A landscape with many valleys, sampled at points; each row gives a point and its height.
A ball rolls from a point to whichever of its 6 nearest points has the largest drop for the distance, and stops where none of them is lower. Distance is the straight distance between rows; heights are no part of it.
Nupi (h 1.83): [13,-19,29,-25,57,12,-26,3]
pag (h 4.96): [-42,7,39,-30,16,-8,20,36]
timos (h 7.78): [-41,-7,1,-55,-38,35,-12,15]
norak (h 0.32): [23,-28,20,-41,30,18,-28,-25]
botuv (h 4.62): [3,7,-9,41,-37,-15,26,-25]
lelop (h 1.34): [54,-9,-7,9,37,-46,-15,-2]
loni (h 0.44): [2,-18,33,-13,82,9,-29,23]
bag (h 4.81): [-48,-4,33,-35,-12,14,25,29]
peva (h 8.47): [44,-6,-19,16,-25,-6,-11,-39]
Zuzin (h 3.77): [32,-8,-7,-21,91,-33,-43,31]
sedo (h 6.95): [-25,2,-22,-63,-57,29,-17,23]
Ruli (h 4.63): [4,22,3,49,38,-52,35,26]
zat (h 1.95): [-49,8,13,3,-37,46,22,8]
bifit (h 6.28): [-39,3,-28,-61,-52,71,-20,24]
mose (h 5.24): [16,-4,-16,35,-36,-7,8,-46]
vuta (h 4.18): [19,5,0,40,-4,-38,20,-28]
dig (h 3.24): [-51,0,21,4,-26,25,26,15]
Mudo (h 1.72): [17,3,-27,34,-44,0,2,-51]
zap (h 3.97): [-37,7,23,32,-24,6,36,-4]
mubem (h 8.45): [-15,-6,9,-65,-13,-10,-17,27]
gug (h 3.57): [-44,14,12,18,-30,16,35,0]
tupoz (h 3.76): [-38,8,28,24,3,-5,47,8]
lev (h 7.13): [40,-7,-4,12,1,-28,-11,-34]
guza (h 4.07): [-47,9,36,-4,1,7,30,28]
zurup (h 3.81): [0,10,6,43,-16,-29,27,-13]
tedu (h 5.16): [-42,7,-35,-40,-45,80,-13,16]
Doto (h 3.29): [9,15,7,52,17,-46,37,7]
Gebu (h 2.98): [-39,10,3,25,-49,45,28,-7]
raz (h 3.23): [-50,20,-18,0,-53,86,7,11]
feva (h 7.44): [35,-7,-9,18,-16,-20,-5,-42]
ribi (h 5.50): [50,1,-20,8,72,-54,-32,20]
Vepar (h 3.53): [-55,12,-7,-14,-45,59,10,10]
tedun (h 5.00): [34,-22,2,-25,57,-23,-31,3]
Fimi (h 4.64): [50,-19,-12,2,35,-44,-18,-15]
zigim (h 3.58): [-9,11,16,52,-1,-33,41,6]
kavo (h 1.59): [-38,28,-22,41,-58,58,29,-8]
Tepoz (h 1.64): [5,-20,42,-20,73,23,-18,9]
Sebi (h 7.77): [4,-5,-28,-61,-45,-27,-24,13]
sodi (h 6.27): [45,-21,-2,-5,5,-17,-16,-31]
guvi (h 8.44): [36,-12,-15,2,-29,-3,-11,-48]
rerag (h 2.87): [-25,28,-20,38,-61,43,25,-27]
pedus (h 3.88): [-42,10,37,13,9,-12,36,20]
Bepur (h 7.36): [-6,-7,-40,-61,-57,24,-35,14]
livod (h 3.07): [-44,30,-30,11,-58,94,6,12]
Ner (h 3.99): [33,-22,10,-24,69,-15,-39,17]
Nefil (h 4.24): [-21,14,3,39,-41,16,32,-9]
sen (h 0.31): [35,15,-9,43,33,-65,14,12]
givu (h 5.34): [47,3,-36,15,78,-61,-28,30]
gav (h 6.71): [-40,0,17,-51,-25,25,-5,20]
kekes (h 2.77): [44,-23,8,-28,20,0,-31,-33]
noka (h 2.03): [-6,-20,43,-6,66,34,-14,-1]
Retuv (h 4.25): [18,19,-8,50,50,-64,28,20]
lopa (h 7.68): [-23,-7,4,-67,-36,14,-24,17]
nos (h 3.66): [43,1,-9,33,29,-48,4,-6]
lom (h 3.32): [39,-21,-8,-30,1,13,-25,-39]
Lepe (h 3.91): [46,8,-21,30,48,-67,-7,15]
nebi (h 1.45): [-12,15,-22,48,-53,25,18,-31]
Bagul (h 5.18): [47,-11,1,-12,71,-36,-35,17]
rof (h 3.56): [43,-19,10,-26,39,-12,-32,-20]

For each start below, name the point where the ball stops.
zurup -> sen
lev -> sen
gav -> zat
sedo -> nebi
peva -> nebi
mubem -> zat
sodi -> norak
Gebu -> nebi

Call two points neighbours if one is among the 6 nearest of the other. Go from one point of each pair to the other, from neighbour to neighbour, staying as low as possible. Name the highest point that can't be avoided.
zat, loni -> Fimi
loni, norak -> Tepoz
lelop, zat -> tupoz
